The views of a scene show one set of named points, each view turned or mirrored, and shifted as a whole, with a little noise and some points left out.
In the rows, 128 means zero.

Scene 1
View 1
j769: [127 102 145 122 102 127  98 108 170 165 116 152  88 138 133  93 159 180
 139 124 121 187 140 130]
j588: [137  94 148 110 110  82  93 120 145 172 118 126  94 140 133 101 152 155
 136 138 106 176 116 111]
j228: [127 121 115 160  81 130 121 132 160 143 116 131  85 123 124 129 128 152
 132  82 146 152 139 160]
j590: [143 135 145 146 120  66 103 115 147 150  99 157  99 123 125 112 134 163
 132 126 147 138 141 135]
j776: [137 123 149 127 134  57  94 107 126 146 107 165  99 128 117  94 122 167
 137 139 137 133 145 115]
j533: [134 108 128 134 106  98 117 133 131 140 136 123  92 134 122 112 113 140
 132  97 126 142 118 129]
j385: [136 121 140 152 116 101 122 124 155 134 128 139  95 121 129 111 119 161
 139  93 139 128 137 147]
j465: [139 111 144 132 109  86 104 121 153 156 115 135  94 133 130 109 143 157
 135 119 127 156 128 132]
j992: [152 105 173 172 113  90 126 125 206 148 121 104 115 115 155 118 163 163
 130 102 126 154  96 183]
j286: [129  86 162 127 124 113 123 125 155 135 149 121 101 131 147  87 124 164
 149 101 109 145 115 137]
j114: [155 119 169 164 116  74 111 114 193 156  99 123 110 116 146 120 160 163
 125 125 140 158 115 167]
j174: [125 106 132 128 102 118 109 122 148 149 126 137  86 135 128 102 130 163
 135 107 125 161 132 126]
j345: [133 138 127 144 120  93 115 119 125 127 115 163  93 125 114 107 102 163
 137 100 153 115 159 133]
j403: [137 146 133 154 108  83 107 110 151 144  92 173  92 119 113 117 126 171
 130 114 158 131 159 150]
j764: [137 111 159 155 120 100 119 116 176 140 119 139 104 120 140 108 139 177
 139 106 135 145 133 159]
j2: [128 108 171 130 140 102 109 109 155 130 130 161 101 124 138  84 124 190
 147 118 131 136 143 132]
j244: [112 107 131 123 111 144 120 124 131 129 141 156  85 135 120  87 107 173
 147  96 125 145 151 122]
j942: [135 128 156 126 151  68 104 104 116 125 117 181  99 123 121  82 100 179
 146 124 144 103 158 113]
View 2
j174: [111 122 150  98 141 130 155 135 113 130 153 117 136 129 129 105 102 156
 109 127  97 146 113 113]
j588: [123 104 145 100 167 148 162 166  96 141 165 116 128 143 126 118  81 125
 106 123  73 130 111 121]
j590: [113  99 121 118 174 124 144 142 116 125 139 112 158 125 144 138 126 151
 126 143  80 141 136 116]
j942: [ 88 108 101 121 151 129 149 137 125 129 170 137 140 139 137 186 141 156
 129 174  92 159 138  93]
j244: [ 96 132 139  92 110 132 158 116 129 131 165 137 124 133 125 118 110 168
 103 138 115 161 115 102]
j776: [104 100 113 117 168 133 149 148 118 123 161 128 149 139 134 167 124 136
 119 155  74 144 132 105]
j286: [114 123 138 113 129 131 153 133  97 164 179 107  99 138 124 107  88 170
 123 146 103 151 119 118]
j114: [134  99 137 131 180 114 136 148  95 161 136  79 133 122 147  96 107 171
 143 144  92 144 135 130]
j465: [119 103 140 112 166 130 151 151 106 138 148 107 140 128 135 116 101 148
 117 134  84 138 120 119]
j403: [108 101 125 120 164 109 139 131 136 115 124 115 175 114 146 133 143 165
 120 142  90 149 138 108]
j2: [105  96 114 136 135 120 165 123 122 154 182 124 123 132 137 135 114 153
 121 156  97 155 130 113]
j345: [ 93 124 125 104 146 123 134 129 127 116 137 124 152 127 135 150 140 177
 126 158 106 155 133  95]
j385: [108 121 133 111 147 120 135 133 112 143 138 105 135 120 134 113 119 181
 131 150 106 154 130 110]
j769: [123  87 143 116 142 118 175 128 128 136 168 123 140 120 135  90  86 129
  98 116  87 139 113 121]
j533: [108 141 150  83 144 141 134 146  95 133 140 107 126 136 122 118 109 170
 124 140 100 145 115 107]
j228: [114 132 159  90 139 117 136 124 120 124 117 100 155 110 137  76 115 186
 118 122 113 150 118 115]
View 3
j590: [199 148 118  74 122  98 141 121 113 137  92  81 112 132 144 125 120 151
 158 168  97 126 124 139]
j942: [206 158 146  71 137 107 146  82 108 154  96  58  84 139 140  98  96 163
 124 203 106 138 137 150]
j465: [179 141 117  73 123 105 127 127 102 140 112  90 144 120 129 133 121 153
 168 171  99 128 133 144]
j992: [152 176 104  62 101 151 129 112 107 161 125 107 147 118 136 150 147 135
 180 142  84 112 107 123]
j385: [164 149 120  70 106 118 131 110 107 166 104  87 127 123 136 128 117 138
 137 167  86 133 116 136]
j776: [210 154 134  73 141  94 141 109 107 137  99  67 101 130 138 119 109 166
 155 194 104 128 140 151]
j2: [177 160 133  45 114 122 130  94  84 139 120  69 122 139 126 104 113 156
 132 194 110 133 136 139]
j286: [146 152 124  64 124 138 119  98  83 168 137  86 162 112 118 126 114 150
 151 189  97 139 132 141]
j244: [151 112 136  56 106 104 121 110  79 162 104  69 154 134 117  96  89 136
  83 193  97 155 131 142]
j588: [181 132 119  74 139  99 120 135  94 129 128  89 166 108 120 140 119 168
 193 186 109 132 152 153]
j174: [163 123 117  68 116 102 122 128  94 150 111  88 159 122 124 128 110 146
 141 174  97 142 133 145]
j403: [196 140 119  74 104  84 141 128 118 138  75  83 102 143 146 122 115 139
 131 157  88 126 113 136]
j345: [184 143 129  85 130 103 135 105 113 169  91  67 108 126 141 118 101 148
 133 184  94 141 129 144]
j769: [175 120 116  40 109  94 120 144  78 108 127  83 172 131 113 120 122 152
 150 177 111 128 140 139]
j533: [157 133 120  93 130 112 125 116 108 179 103  90 148 109 133 137 108 142
 152 179  87 143 130 146]
j764: [165 158 115  55  99 128 128 110 100 143 113  88 134 133 131 126 129 141
 150 159  93 119 116 127]
j114: [169 173 106  69 107 135 131 118 115 147 116 103 132 122 139 146 140 144
 181 146  88 114 111 129]
View 4
j174: [147 121 119 120 141  89 152 128 144 137  85 116 142 141 148 102 122 128
 153 135 142 135 177 119]
j776: [166 133 127 117 149  80 120  91 127 137 108  95 107 172 169 115 155 116
 182 121 135 116 173 124]
j345: [168  86 120 117 156 106 133 113 120 151 124  98 128 157 160  89 165 133
 163 119 140 117 175 112]
j533: [169 102 111 102 130 107 140 121 152 159  87 109 130 130 132 101 124 140
 162 143 151 125 181 115]
j590: [157 112 128 120 153  74 124 111 132 139 103  89 111 159 164  85 144 102
 175 127 151 114 172 120]
j2: [144 136 121 122 170 104 130  99 149 116 110 119 135 144 156 115 154 118
 156 120 124 116 144 114]
j403: [155  91 135 126 160  73 136 123 120 142 120  88 125 165 170  67 156 108
 168 121 147 116 177 118]
j114: [140 113 137 108 159  96 123 125 168 137  80  89 115 115 137  65 128  81
 167 143 168 105 150 116]
j385: [152  98 122 111 156 107 137 123 147 144  99 103 131 134 143  81 147 121
 157 130 149 113 163 110]
j942: [169 124 119 116 164 105 113  83 123 134 131 102 113 172 168 125 180 131
 176 109 121 106 160 115]
j769: [129 139 122 126 144  73 158 131 161 118  74 124 153 130 147 101 107 110
 146 139 144 139 168 123]
j992: [138 107 133 103 158 111 126 132 182 138  76  97 124  90 128  65 126  86
 155 145 169 101 140 112]
j286: [145 132 112 107 145 120 138 115 168 132  83 126 138 113 127 116 130 128
 149 135 137 120 148 111]
j228: [148  73 124 114 145  94 158 153 142 150  95 109 154 128 136  57 130 121
 140 138 160 132 182 112]
j465: [149 128 123 115 142  80 136 118 152 139  85 107 125 138 150  98 121 109
 168 137 154 126 172 125]
j764: [134 112 130 117 165  97 132 126 156 127  98 104 135 128 145  77 139 100
 154 128 151 110 148 114]

In a view up to two points have been moved. Name them for each view, in the order of its rows, or write -.
view 1 -> j992, j114
view 2 -> -
view 3 -> j244, j345
view 4 -> j769
